The views of a scene show one set of named points, each view turned or mirrored, shifted and resized as a whole, with a little noise and some points left out.

Scene 1
View 1
Z277: [  8   2 -17  -8  10  -6  -9   8 -19   5  16   6  -5 -23   9  11 -14  13
  44   4  -4   3 -10 -11   4  -6 -10   4   6   0 -13   8  30   6   1   9
  -9  -9  -6 -20  11   9  -4  22]
Z537: [ 19   3   1 -10 -11 -22  -6  17  -7   6   1   0 -10  -2  10  -3  -3   6
   6   9  -2   1   6   0  -5  -2  -7   0 -15 -11  -8  14   8  -6   6   9
   8   6  15 -23   2  25  -5   5]
Z232: [  5   4  -2  -2   1 -15   0   9  -5   6   9   6   2 -13   8  11  -2   1
  14   3   0  -2   0  11  -6  -9 -12   3   0  -7  -3  10   9  -3   3   7
  -1   2   1 -14   6  10  -3  16]
Z497: [ -1   4  -5  -7   2 -12   2  12   4   8  -1   4  -3  -5   3  13   0  -7
   1   5   8  -4   1  14  -6  -6  -8   3 -17   4   2  16  -4   3   2   5
   9   3   7  -6   3   7   0   6]
Z216: [  5   5  -2 -11  -1 -17  -1  16   3  10  -6   2 -12  -2   4   7   0  -5
   1   7  10  -2  -1   8  -4   2  -4   1 -25   8   0  16  -7   5   1   6
  12   2  12  -8   1  16   0  -1]
Z709: [ -4   2 -20  -8   9  -1  -3   6  -2   3   6   3  -3 -11   3  18  -9  -1
  23   5   3  -3  -1   1  -2 -13 -10   6  -8   6  -6  16  15   9   4   6
   3  -5   0  -8   8  -1   0  17]
Z780: [ 35   2   2 -18 -21 -28 -13  23 -13   7  -4  -5 -23   5  15 -18  -7  15
  10  16  -6   7   8 -16  -2   6  -2  -1 -23 -15 -17  15  13  -8   8  11
  14   5  25 -34   0  39  -7  -4]
Z924: [ -1   3  -8  -8   2 -11   1  12   5   8  -3   2  -6  -2   2  13  -1  -6
   3   6   8  -4   1  10  -6  -6  -6   4 -21   7   1  18  -3   5   3   5
  12   1   8  -5   3   7   1   5]
Z352: [ -6   5  -1  -1   9 -14   5  10   1  10   6   9   3 -16   3  18   2  -8
   7   0   9  -5  -6  21  -5  -5 -11   3  -6   5   6  10  -4   3  -3   5
   1   2  -2  -4   5   5   0  11]
Z729: [ -8   7   6   0   7 -20   8  12   5  12   1   9   2 -12   2  16   7 -12
  -4  -1  13  -6  -7  28  -7   0 -10   2 -12   7  10  10 -15   2  -4   4
   5   6   1   0   2   9   1   5]
Z506: [  9  -4 -22 -18 -14  -3  -4  11  16  -2 -13 -10 -11  23   2   5  -7  -6
 -10  17   0  -6  27  -3 -14 -20  -5   4 -37  -5  -8  34   3   1  17   5
  29   6  27 -12   1   3   2   3]
Z829: [ 18   7   7  -4   0 -26  -7  16 -24  11  16  10  -7 -25  14   0  -5  16
  31   1  -3   6 -13   0   4   6  -9   0   8  -9  -9   0  19  -5  -4  11
 -12  -1  -1 -25   7  29  -8  13]
Z866: [ 14   4  -3 -13  -2 -18  -7  17 -10   9   1   2 -15  -8  10   0  -6   8
  18   8   2   3  -4  -4   1   4  -4   1 -16   1  -8  12   8   2   1   8
   6  -1  10 -19   4  24  -3   3]
Z685: [ -5   4  -9  -7   6  -9   2  12   6   8  -4   3  -5  -4   1  16  -1  -8
   3   6  10  -5  -1  12  -5  -5  -7   4 -21  10   3  17  -5   7   1   4
  11   1   6  -3   3   5   1   4]
View 2
Z866: [ 12   9 -13   5  -1  16  -6 -22 -12  -9   3 -11  12   3  -5  -4 -25   8
  -7   9   4   7 -10   6  -1   1  19 -11  -7  11   3 -13   7   0   3  21
   7   6 -14 -11   1  18 -12   7]
Z780: [  1  10 -12  16 -20  33  -7 -44 -14  -4  -5 -16  12  13 -18 -18 -41  14
  -6   7 -10  25 -17  19   1  -1  29  -9  -1  15   6 -27  15   7  12  22
  12  13 -22 -16  -8  24 -32  22]
Z537: [  6  11  -9   4  -7  23 -12 -28  -8  -7  -4 -10  12  11  -6 -14 -25   7
  -1   5  -2  13  -6  11   1   2  12  -1   3  12   2 -20  10  -3   2  13
   8   7 -13 -10  -5  17 -24  11]
Z506: [ 11  35 -24 -10 -10  13 -28 -51  -2   0 -19  -4   5  24 -16 -24 -15  18
  27   2   7  14 -18  28  10 -17  12 -11  27  -8 -13 -18  23  -4  -8  18
   1   4  13   7  -1   0  -6   6]
Z709: [ 17  11 -15  -6  16   0 -14 -14   0  -5   5   0   4   3  -2  -1  -4   2
   3   7  13 -10 -17  -6  -2  -5   9  -9  -2  11   1   0   9  -2 -17  15
   3   5   2   2  14  -4  -2 -11]
Z277: [ 12  -8  -7   9  18   9  -4  -7  -4  -5  17   0   1  -3  -6   4 -11  -4
 -15  11   4  -9 -22 -22 -10   3  19  -7 -19  29  15  -2   6   8 -14  15
  10  13 -16  -9  17   0 -19  -9]
Z729: [ 20  19  -8 -17   9   5 -12  -1  -5 -17  -3 -10  24   1  17   1  -8   2
   1   4  17  -7  21  11   2   9 -11   1   6  -4 -10  -6  -2 -24  -2   8
  -1  -9   0  -3  -6  18   3   0]
Z829: [  8 -10   1  13   7  22   1  -4  -9 -10  14  -9  12  -2   1   1 -22  -4
 -22   9  -3   0  -4 -14  -9  14  13   1 -20  29  15 -11   0   2  -1  10
  12  10 -26 -18   2  18 -30   4]
Z685: [ 20  22 -17 -14   7   3 -15 -16  -6 -10  -5  -8  16   4   5  -3  -9   8
   6   5  17  -5   1  12   4  -2   3  -9   6  -5 -10  -5   6 -13  -6  17
  -1  -3   4   1   2  10   6  -2]
Z216: [ 17  21 -16  -8  -1  10 -10 -21 -10 -13  -6 -12  19   5   3  -5 -19  12
   2   6  12   4   2  18   4  -1   7 -10   5  -4  -7 -11   6 -12   2  20
   2  -2  -3  -5  -4  18   0   7]
Z924: [ 18  21 -16 -12   4   5 -15 -19  -6 -11  -6  -8  15   6   3  -5 -12   8
   6   5  14  -1  -1  12   4  -2   4  -8   7  -3  -8  -8   7 -12  -5  16
   0  -2   2   0   1  10   2   1]
Z232: [ 12   6  -5  -3   9  13 -14 -10  -1  -8   3  -4  10   6   4  -6  -9  -1
  -1   4   6  -4  -1  -4  -2   6   0   4   1  15   3  -9   5  -7  -9   5
   5   5  -6  -4   2   5 -17  -3]
View 3
Z924: [ -2   6   3   1  -6   9   9   1 -16  -2  18   3  20  -2  -7  -7  -1   9
  -3  -1   6   2   0  11 -10   9 -13  17   7  -1   4   4   6  -1  -7 -13
   4  -6   2  13   1   2   8   5]
Z277: [ -4  18  10  18   4   6  21  28 -11  -9   0   8  -4  -1   4   1   2   0
   4  -8 -13  -3   5  -4 -11 -13   8   0  -3  11  -6 -30  -9   0  -1   7
  -1   9   5   1  17 -12  -5  22]
Z352: [  1   6  10   6  -6   1   6   8 -19 -14  15   1   9   6  -6 -10  -1   5
  -7  -6  -5  -4   0   4  -6   6 -14  16   2   5   7   7  -1  -3  -1 -19
  20  -9   2  10   0  -6   3  13]
Z780: [ -4  23 -27  -4   6  12   0  11  -4   6  10  32  32  -2  19   4  12   0
  10  14  23  -6   3   5 -31   5   4 -13  12 -17   1 -28 -10   2 -12  -9
 -24  12  20  10   4  15   6  -9]
Z497: [ -2   6   3   1  -6   6   7   4 -17  -5  17   3  18   1  -5  -7   1   8
  -5  -1   4   0   0   9 -10   9 -15  17   5  -1   5   6   4  -2  -6 -16
   9  -6   2  14  -1   1   7   6]
Z729: [  3   3   7   0 -10  -1   1   1 -20 -16  20   2  15   8  -8 -14   0   5
  -6  -6   1  -5  -1   7  -8  13 -18  17   9   0  11  17  -1  -3   0 -27
  23 -14   4  11  -5  -3   6   7]
Z232: [ -4  13   2   8   3   1   6  17 -17  -8   8   7   7   3   5  -1   4   4
  -5   3  -4  -7   1   1  -9  -1 -10   8  -2   3   4  -7  -4  -4  -5 -14
  12   3   5   8   0  -3   2  14]
Z537: [ -4  18 -14   0   4   6   2  11 -12   0  10  18  22   0  11   1   8   3
   1  10  12  -6   2   4 -19   4  -7  -1   5  -9   3 -13  -5  -1 -10 -14
  -5   6  12  11  -1   8   7   1]
View 4
Z537: [ 15 -13 -13   0 -13 -10  -9  -5  10  12   4   3 -13   8  19  -6 -19   8
 -31   4  16   6  18  -9  12 -20  -8  -6 -11  -2 -16 -17   8   6  -9  24
   0 -22  34 -18   9  -2  -1  11]
Z352: [  4   6   2  14 -16 -16  -4  -1  32  21   7   5   3  10  16 -14   1   9
  -9  -6   2  -3   5   9  23  11  -4 -23  11 -19 -25   8  14  -5 -18  12
  -5   1  19 -13  -6  20  16 -21]
Z277: [-11  -5  -3   5   3 -11   5 -14  21 -31  -9  33  -9  40  18  -6 -14 -22
 -35   4 -11 -10   4   3 -14  16 -12 -27 -14  -2 -13  -6 -10 -20 -24   7
   2  -3  26 -12  13   3  24  -1]
Z216: [  7  -7   2   1 -19   1 -11   0  16  27   0   2  -5  -3  17  -8  -5  17
  -7   5  21  -1   3   0  26 -12   4 -15   9  -2 -21   3  17  -1 -16  25
 -11 -17  28 -13  -5   3  -1   0]
Z866: [  5 -19  -6   0  -7   0  -8  -9   9   1  -2  13 -11   8  21  -5 -14   3
 -20   6  15  -4   6  -4   7 -10   0 -14  -6   2 -19 -13   5  -4 -20  19
  -5 -18  31 -18   3  -7   3   6]
Z780: [ 18 -33 -19  -9  -8   2 -15 -10  -9   2  -1   5 -21   3  23  -1 -30   7
 -37  12  27   7  21 -19   3 -38  -4   2 -23  11 -14 -35   3   9  -8  30
  -1 -37  42 -24  15 -22 -13  30]
Z685: [  0   5   6   3 -21   0  -7   2  24  28  -4   6  -1   4  14  -9  -2  14
  -4   5  15  -5   0   5  27  -3   3 -21  16  -3 -21  16  18  -7 -17  25
 -12 -10  27  -6  -4  11   4  -5]
Z829: [  9 -27 -15  11   8 -20  -5 -19  12 -24  11  19  -9  21  28  -9 -14 -11
 -31  -6  -1  -4  11   1  -8   5  -7 -14 -21 -14 -22 -35  -7  -3 -24   0
   6  -5  24 -30   3  -6  18 -10]
Z709: [-12  13   6   2 -14  -5   3  -1  29   3 -11  20  -4  28  10  -7  -8  -4
 -23   8  -3  -8   3   4   9  10  -9 -27   4   0 -15  18   6 -16 -17  22
  -6  -6  26  -1   9  16  15   1]
Z497: [  5   4   1   6 -21  -8  -6   2  25  28   2   2  -2   6  13 -10  -4  14
 -10   2  11  -1   7   3  26  -2  -2 -19  11  -9 -22  10  16  -2 -13  24
  -8 -10  26 -10  -2  15   6  -6]
Z232: [  6   3  -6   9 -12 -21  -2  -4  26   7   5   8  -5  20  16 -10 -10   0
 -27  -1  -2   1  14   1  12   4 -12 -18  -4 -15 -20  -4   6  -2 -14  16
   1  -5  24 -14   5  16  14  -8]
Z506: [  3  18   0 -14 -38   6  -4  15  17  44 -18  -2 -13   9   1  -2 -20  21
 -29  21  23   8  18 -15  30 -30 -10 -10   7  15  -9  24  22   1   4  54
 -12 -34  41   6  18  13 -15  34]
Z729: [ 11   3   2  16 -20 -15 -10   1  30  34  13  -4   5  -3  18 -15   4  19
   0  -7  10  -1   4  10  33   6   2 -19  16 -22 -29   7  21   0 -17  14
  -7   0  19 -16 -13  20  11 -25]

Which points are out of place in each view (at most two, in the order of its rows)? Write - if all are in place.
view 1 | -
view 2 | Z277
view 3 | -
view 4 | Z685

Scene 2
View 1
Z702: [ -1  24  -4   3  -1   6  -3   8  -6   4  -1   1 -20  -8  -8  -5  12  -9
 -20 -11 -28  32 -16 -26 -13   9  -2   2  16  -4  18  10 -23  14  -4 -30
  13   1   2   5 -14  19 -22  38]
Z778: [ 11  11  -4  15  28  -1   1  23  -1  -3  -5  -5  -3   1 -10 -11  14  14
 -28 -30 -31  23  -8 -42  25  -5  11 -13  45 -15  30  13   4   4   4  -5
  11  -6   2   2 -13  13 -32  21]
Z246: [ 16   1   2  16  20 -10 -18  20   9 -26   9 -23  -1  34   4  -8 -21   3
 -23  -8  10  13 -17 -21  19 -24 -13  14  40 -50  10   8  10 -37  16  23
   4   0   7  -5  -5  -3   8  -3]
Z180: [  0  22  -5   8   1   5  -5  10  -6   0  -4   1 -18  -1  -4  -2  10  -6
 -23 -13 -24  31 -18 -27  -8   3  -6   1  19  -8  16   9 -20   7   2 -25
  10   2   0   4 -10  15 -17  36]
Z958: [ 19  22   7 -13 -10 -11 -10  13   1 -12  28 -29 -21  -8 -21 -17  -8 -16
 -13   2 -12  29 -20 -19  -8  12   4  27  17 -32  16  17  -4   1  -7 -18
  27  -1  22  -2 -33   9 -11  16]
Z589: [ 19  25   7  -5 -20  -3 -17  14  -3 -17  26 -25 -35   5  -5  -2  -8 -15
 -12   3 -10  33 -30 -17 -15   1 -13  27   8 -42  15  17 -10  -7   3 -23
  22   6  12  -5 -25   6  -1  22]
Z442: [-31  -5 -18  25  55   0   2  -3   9  16 -41  22  44   7 -10 -27  -3  -3
 -39 -17   2   0  11 -23  16  -6   6 -14  53  27  -4 -15 -23  -7   1  20
 -17 -10  -1  18  21  18 -16  22]
Z633: [  2  24  -1  -4  -1   0  -3   8  -5   4   5  -6 -15 -16 -17 -13   8 -12
 -20  -9 -26  30 -15 -26 -11  16   5   8  17  -3  18  11 -19  16  -8 -29
  18  -1   9   6 -20  18 -23  34]
Z908: [  4  15  -2  11   5   2 -11  11  -1  -7  -1  -6 -13  12   1  -2   0  -3
 -22  -9 -12  26 -18 -23  -3  -6  -9   7  24 -22  13   7 -13  -8   6 -10
   7   4   2   1  -6   9  -7  25]
Z219: [-30  15 -17  35   7  25 -11  -2  -6   6 -37  34 -10  25  29  19  10  -5
 -28 -12 -11  25 -19 -18 -22 -17 -35 -12  14   7   0  -8 -49 -10  20 -16
 -21  12 -24   8  31  16   4  51]
Z360: [  6  18   3  -7  -3  -8 -11   5   2  -7  16 -19 -12  -4 -17 -18 -11 -20
 -17   4  -5  24 -16 -14 -12  10  -1  25  17 -20   8   9 -14  -2  -6 -15
  18  -1  18   3 -21  11  -6  19]
Z420: [-18  13 -12  17  19   8  -3   1  -1   9 -23  14   4   3  -3  -8   6  -7
 -28 -13 -13  20  -7 -23  -4  -1  -6  -6  28  11   6  -2 -29   2   2 -11
  -4   0  -3  10   7  19 -15  35]
Z229: [-22  18  -8  -3  10   0   0 -11   2  18 -12   9   9 -17 -22 -24  -1 -26
 -24   1  -8  19  -5 -11 -21  19   4  11  19  24  -1  -4 -38  16 -13 -20
   6  -4  11  15  -5  24 -16  37]
Z833: [-18  24  -6   4 -12  10 -12  -8  -4   6  -8   9 -16   0   1  -1  -2 -26
 -18   6  -6  28 -19  -6 -36   8 -20  17   2   3  -3  -3 -45   2   0 -28
   2   9   1   8   1  17   3  43]
View 2
Z908: [ -1  -4   8   1   8  -9 -12  -9   1   5  -7  -1   1 -14  -4  -2   1  -4
   0  -6  -3   1  -4  11   2  -3 -15  -7  17  -5 -10  -1   8  -8   1 -21
  -2 -12  -4   1  -2  -1   8  -6]
Z778: [  4  -4  -8  -8  11 -10  -6 -21 -14   7   4  -7   0 -14  -2 -10  -5   2
  -2  -8   6 -10 -21  12   6 -12 -13   3  12   0  -4  -2  11  -7   2 -24
 -18 -19  -4  -2  -5  -2   8 -11]
Z833: [ -7  -1  13   8  -2  -7  -9   3  18   1 -14  11   2  -7 -12   1   4   4
  10  -2  -5  19   6   0  -3  -5  -8  -8  21  -7 -10  -1   9   0   5  -5
   8  -3  -1   8  11  -4  13  -3]
Z229: [ -6   7  13   5  -3  -7   0  -1   2  -2   1  12  -5  -2 -13  -5  -2  15
  11  -2  -4   6  -6 -10   3 -13   0   2  15   2  -2  -2  12   9   7  -2
  -1  -4   4   4  15  -5  18  -6]
Z246: [ -2  -3  22   7  20 -10 -16 -12 -15   4  -3  -5  -6 -18   5   6   0 -18
 -11  -8 -12 -22  -7  19   6  11 -21 -13  20  -4 -14   1   2 -16  -3 -35
  -2 -20  -2  -9 -15   3   9  -5]
Z180: [  0  -4   0  -3   2  -8 -10 -11   6   6  -6   1   6 -11  -9  -6   0   4
   2  -5   2   9  -6   7   1 -11 -11  -1  15  -5  -8  -3  11  -3   3 -16
  -4 -10  -5   4   4  -4   7  -8]
Z219: [ -9 -15  -6   9  15  -2   3   8  15  -6 -31  10  -3 -14   1  -1   2   1
  23  -8   9  15  -8  10  -5   0 -11 -14  32 -14 -11   6   4 -19   6   3
   2  -9  -3  18   0  -4  25  -6]
Z702: [  1  -2  -2  -5  -1  -8  -9 -11   6   6  -3   1   5 -10 -12  -8  -1   8
   4  -5   3  10  -7   4   1 -14  -9   1  13  -3  -6  -4  12   1   4 -14
  -6  -9  -4   4   7  -5   7  -8]
Z589: [  2   0  19  -1  -2 -12 -28 -13  10  12  -4  -3  11 -14 -13   1   5  -7
 -12  -3 -11   9  11  12   1  -2 -19  -8  11  -6 -14  -7   9  -1  -2 -32
   5  -9  -7  -4   1  -1  -6  -4]
Z420: [ -5  -3   1   4   9  -5   2  -3   0  -2  -8   7  -6  -8  -5  -5  -2   7
  13  -6   4   1 -13   2   3  -8  -6  -2  21  -3  -5   2   9  -6   6  -5
  -6 -10   1   7   4  -4  20  -7]
Z442: [-10   2   5  11  20  -4  16   0 -21 -12  -1  11 -22  -6   6  -3  -8   9
  19  -8   2 -21 -29  -2   7  -4   0   0  26   3   1   7   6  -8   8   0
 -13 -14   8   4   0  -3  35  -8]
Z958: [  4   6  21  -3  -5 -13 -24 -17   1  12   7  -3   7 -10 -14  -1   1  -1
 -14  -2 -13   1   5   5   4  -8 -14  -1   7   0 -10  -8  12   7  -1 -32
   0  -9  -4  -9   5  -2  -4  -5]
Z360: [  0   4  20   2  -2 -11 -18 -10   3   7   2   1   3  -9 -12   0   2  -1
  -7  -3 -11   2   4   4   3  -5 -12  -4  11  -2 -10  -5  10   3   0 -25
   2  -9  -2  -5   5  -1   2  -5]
View 3
Z229: [  7   9 -18   5  -6  18   4 -34   6  -7  15  -5   8 -27  -2 -24  11 -15
 -10 -12 -10   3   3  -6 -25  -3  12   1  -4   6  12  -9   3  43  -6  17
  -7  -5 -32 -22   6  10   2  -5]
Z360: [-14 -25  -1 -18   0 -19  12   4   5  -3   2  -9   4 -12  -5 -41  -4  -2
  -4  -5   2 -24   4  -7 -25 -11  10  -1  13 -30  -5  21  -2  37   1  15
   4  10  -1  -7  -2  -8   0   6]
Z589: [-34 -36  -1 -29   4 -32  16  20   8   1  -1 -12  -3  -8  -9 -50  -5   3
  -8 -14   9 -35  -1  -1 -22 -12   4 -12  18 -50 -17  34  -2  30   0  16
  10  10   7  -8 -18 -16 -10   8]
Z633: [-12   3  -1   0  -6 -16  17 -16  11  -3  15  -8   7 -10  -1 -40  11   0
 -11 -26   8  -5  -5 -13 -31  -7   9  -3   1 -30  -9   6  -3  40  -3  10
 -10   0 -23 -17 -13  -1  -4  -1]
Z833: [-23  -9 -32 -23   2  18  -6 -10   9  -1   9  -8 -15 -31 -14 -26   9 -18
 -16 -23 -10 -12  -6  13  -1  -1  -3 -12   8  -9   9  10   3  22 -12  25
   9  -4 -18 -25 -16   1 -13  -2]
Z180: [-22   3  -3 -13  -9 -17   4  -9  13  -2  16  -7  -4 -10  -5 -39   7  -1
  -8 -33  11   1 -15  -7  -7  -1  -2   3   5 -32   0  10  -9  29  -7  10
  -7   2 -22 -12 -18  -2  -5   6]
Z420: [ -7  13  -7 -11 -17   2 -14 -19  11  -7  19  -2  -5 -18  -5 -26   3 -11
  -1 -27   2  17 -15  -6  11   6  -5  19   3  -6  24  -2 -12  28 -11   8
  -9   4 -28  -9  -1   7   3  10]
Z246: [-18 -37  24 -42 -17 -44 -15  32   2  -5   0  -2  -2   1  -9 -43 -34   3
  18   3  13 -11  -5 -11  23  -5  -5  38  26 -36  23  35 -21  27   3  -1
   6  34  18  25  15 -15  17  34]
View 4
Z778: [  3  -6 -14  -4 -16  14   5   6   3   0 -16   9  11   0   6  -2   4  -3
 -10   1 -11  10 -11  -9   7   2  -8  -7  15 -10   4 -12  -7 -14 -24  12
 -11 -19 -12   0 -11   9   7   3]
Z908: [  3  -3   1  -9 -11   7   3  -2   2  -5  -7  11   3  -4   2  -3   5  10
  -3   0 -14  12  -2 -12  -1   2  -4  -1  16  -7  -4 -11  -2  -2   4  14
  -4 -13  -3   4   4  11  -5  -2]
Z589: [ -2  -9   4 -11 -22   1  10  -3   9  -5  -9  10   6  -6  -1  -6  18  11
  10 -11 -20  27   7 -12  -3  -6  -5   0  30 -10 -10  -5  -8  -1  21  11
  -8  -5  10   2   6  14 -16  -6]
Z833: [ -1  -3  25  -9   1 -13  -1 -13   9 -10   5   4  -5  -7   3   5   3  17
   3 -10  -8   0   9  -8  -6  -7   2   2  11  -5   1 -18   3  11  12  12
   0 -16   0  11  17  12 -13   0]
Z420: [  3   0   9  -6   1  -1  -3  -7   4  -4   0   5  -1  -3   5   4  -5   7
  -8   2  -6  -8  -3  -9  -1   1   0  -3   3  -4   7 -19   3   0 -12  12
  -2 -23 -11   7   5   8   2   4]
Z229: [ -3  -2  23  -3  -3 -12  -2 -14  18   2  10  -1   1  -4   4   4  -2   0
  10  -7  -7 -13   8 -11   0 -12   6  -5   4  -6  10 -18   0   2 -11   6
  -4 -24   0   5   5   2   3   8]
Z442: [ 10  13   5  -5   5  11  -8  -8   3   7  10   7  -3  -2   2  -4 -19  -3
  -9  22  -8 -26 -14 -18   0  12   5  -6 -13   1  11 -19   7  -8 -25  13
   4 -29 -17   3  -3  -5  22   7]
Z219: [  6   0  13 -11  18  -3  -9  -8 -12 -19  -1   9 -12  -6   5  10  -8  26
 -24   4  -1  -6  -6  -5  -7  10  -2   5  -1  -1   2 -25  12  14   2  21
   7 -21 -20  16  21  20 -10  -3]
Z360: [ -1  -5   8  -9 -19   0   7  -6  13   1  -1   8   6  -5  -1  -7  11   4
  13  -6 -19  13   7 -14  -2  -7  -1  -2  21  -9  -5  -7  -6  -3  11   9
  -7 -11   9   0   2   6  -6  -1]
Z633: [ -5 -10   9  -4 -14  -7   6  -5  15  -1  -6   2   9  -3   6   4   9   1
   5 -15  -9   8   6  -6   3 -13  -3  -5  19 -11   6 -14  -7  -2 -10   7
 -12 -18   1   3   0  10  -5   4]
Z958: [ -3  -8   4  -7 -28   1  11  -4  17   3  -7   8  10  -3   0  -8  17   0
  17 -11 -21  20   9 -13   1 -10  -3  -4  28 -11  -6  -4 -11  -7   9   7
 -11  -8  13  -2  -2   7  -7  -1]
Z702: [ -4  -9   8  -5  -8  -5   3  -4   9  -6  -8   3   6  -3   7   6   6   5
  -2 -12  -6   7   3  -5   2  -8  -4  -4  16 -10   6 -16  -4   0 -11  10
 -10 -19  -4   6   3  13  -6   4]

Which points are out of place in each view (at most two, in the order of its rows)? Write - if all are in place.
view 1 | Z702, Z360
view 2 | -
view 3 | Z229
view 4 | -
